Points, in no order, along strands that fork and pass close to each other.
(in the rows, 128 means zero)
Points whose rows are less than 78.1 apart are linked; no others are. Some points are linked to none.
J_127: [101 128 127 169 146 128 119 117 130 116 154 123  50 119 116 165  86  90
  41 114]
J_285: [ 87 120 114 115 145 141 154 178 176  89 124 135 104 122 125 149 134 141
  68 178]
J_540: [105 134 135 164 130 117 110 130 144 120 157 113  33 109 140 177  87 101
  66 123]
J_670: [110 131 128 124 115 117 136  98 100 148 113 164 204 153 140 103 134 155
 178 101]
J_312: [159 134 147 132 101  87  81 120 125 135 143  91  58 115 199 121 153 131
 184 121]
J_761: [138 123 154  55 137 129 167 167 174  96 108 151 142 109  76 146 154 133
  71 167]
J_772: [119 165 166  78  78 129 136 101 114 166 100 148 213 139 126 163 112 170
 199  98]
J_321: [110 133 127 166 130 128 116 156 150 114 147 104  47 101 161 164 111 117
  99 141]
J_271: [166 128 120 151 116 163 145 108 119 180  93 135 159 156 166 133  47 145
 206 134]
J_826: [128 147 154 114 116  77 102 139 116 128 127 107 158 158 145 127 203 153
 175 110]
J_246: [121 119 134 175 140 129  84  61 123 130 169 121  54 126 105 136 104  93
  78 101]
J_520: [146 120 122 167 142 128  84  70 110 133 167 120  61 130 119 117 120  95
 108  81]
J_108: [107 106  88 164 148 165 142 114 107 120 149 138  99  98  91 117  63 107
  84 118]
J_893: [131  97  96 150 169 157 156 107 103 106 125 153 127 103 125  84 136  87
  55 142]
J_296: [121 119  98 170 134 172 130 124 119 129 143 123  93 103  89 130  37 117
 117 121]
J_117: [114 115 112 102 129 115 140  89 103 146 120 176 218 136 119  83 137 132
 148 106]
J_360: [136  99  97 132 157 132 142  99  93 125 124 164 181 122 121  62 153 100
 103 128]
J_721: [123 158 159  58  76  90 165 138 109 146 101 125 204 127 105 160 150 142
 186  79]
J_972: [141 140 169  91 131  73  94 127 130 112 128  93 121 130 163 113 241 130
 124 139]
J_450: [119 115  96 140 137 151 122 152 128 125 135 131 129 113 127 111 109 146
 147 139]
J_223: [140 150 145 142 107 127  88 177 162 129 132  75  92 135 172 154 138 159
 189 163]
J_416: [152 125 121 169 135 127 102 104 101 139 166 113  78 124 141 117 121 105
 136  91]
J_795: [126 147 136 154 115 135  98 181 169 119 139  85  73 117 169 162 128 153
 159 166]
J_92: [128 148 142  96  92 143 126 108 123 168  99 149 201 156 144 144  89 174
 207 127]
J_98: [118 140 139 107 106 106 128 123 107 135 111 138 196 158 125 123 155 163
 175 100]
J_250: [115 116 112 123 138 130 123 149 133 121 132 134 154 128 117 104 144 154
 141 140]
J_914: [133 123 145  78 119 102 142 131 123 123 115 137 194 130  81 113 177 132
 138 117]
J_780: [102 118 131 177 146 130  93  77 123 124 160 123  51 129  99 150  92  89
  55 108]
J_880: [132 103 109 116 142 120 143 100 105 129 117 164 197 134 116  68 157 114
 124 124]
J_502: [120 120 128 125 148 115 122 145 129 106 135 126 139 127 132 105 186 135
 121 144]
J_264: [119 164 160  58  74 100 159 116 110 158 107 137 209 130 110 163 126 150
 189  80]
J_485: [117 141 139 153 117 120 104 167 161 119 143  90  50 100 180 160 129 136
 128 154]
J_73: [180 133 126 170 123 162 137  99 115 175 114 124 130 171 167 134  63 127
 196 107]
J_676: [143 121  93 172 133 168 127 117 110 142 144 127 112 122 106 115  47 122
 154 109]
J_599: [113 131 111 141 155 130 159 133 140  94 121 138  81 127 158 133 144  65
  15 162]
J_50: [139  98  99 145 165 141 142 109  98 113 130 149 142 113 127  78 149  96
  89 125]
J_912: [180 128 123 184 120 163 120  99 126 172 128 107 104 166 137 134  56 108
 178 104]
J_24: [163 129 106 182 127 165 120 106 116 154 141 117 104 146 115 125  57 112
 160 102]
J_275: [133 158 165 109 108  83  90 156 134 133 129  89 133 158 150 144 197 165
 187 119]
J_238: [152 122 160  61 133 122 167 155 154 102 102 148 157 108  70 133 170 122
  84 158]
J_881: [118 102 117  93 145 146 149 136 148 111 121 159 154 110  93  96 147 131
  86 164]
J_278: [127 135 145  87 107  98 137 125 112 132 115 138 192 147 101 122 171 146
 159 100]
J_543: [133 157 159 118 108 107  82 175 152 126 134  84 110 148 158 152 172 172
 185 146]
J_808: [ 95 120 108 147 160 132 158 145 147  93 123 132  80 117 149 140 132  92
  42 158]
J_822: [149 126 158  61 121 103 155 157 138 114 111 129 172 115  71 131 178 125
 115 134]
J_800: [113  98  90 151 164 163 155 116 105 109 141 144 102  97 103 106  96  93
  54 131]
J_903: [146 141 127 116 102 158 125 109 128 185  93 150 187 149 162 133  60 163
 209 145]
J_637: [140 140 159 103 129  75  99 129 120 119 129 100 146 145 147 110 232 129
 139 127]
J_377: [128 121  89 153 126 163 125 145 124 139 133 133 128 109 127 112  69 145
 161 132]
J_148: [ 82 121 101 139 147 135 161 167 161  97 124 136  82 115 145 152 118 118
  50 172]
J_863: [111 122 143  79 141 135 167 171 181  86 113 139 122 129 100 153 154 146
  68 177]

A fork is a point with three links, a tip a point with one. Leave the first point through the second and follow the links. Name the first fork or tip that comes.
J_540; J_127 | J_416
J_485; J_795 | J_972
J_50; J_893 | J_676
J_271; J_903 | J_721
J_863; J_285 | J_599
J_377; J_450 | J_502
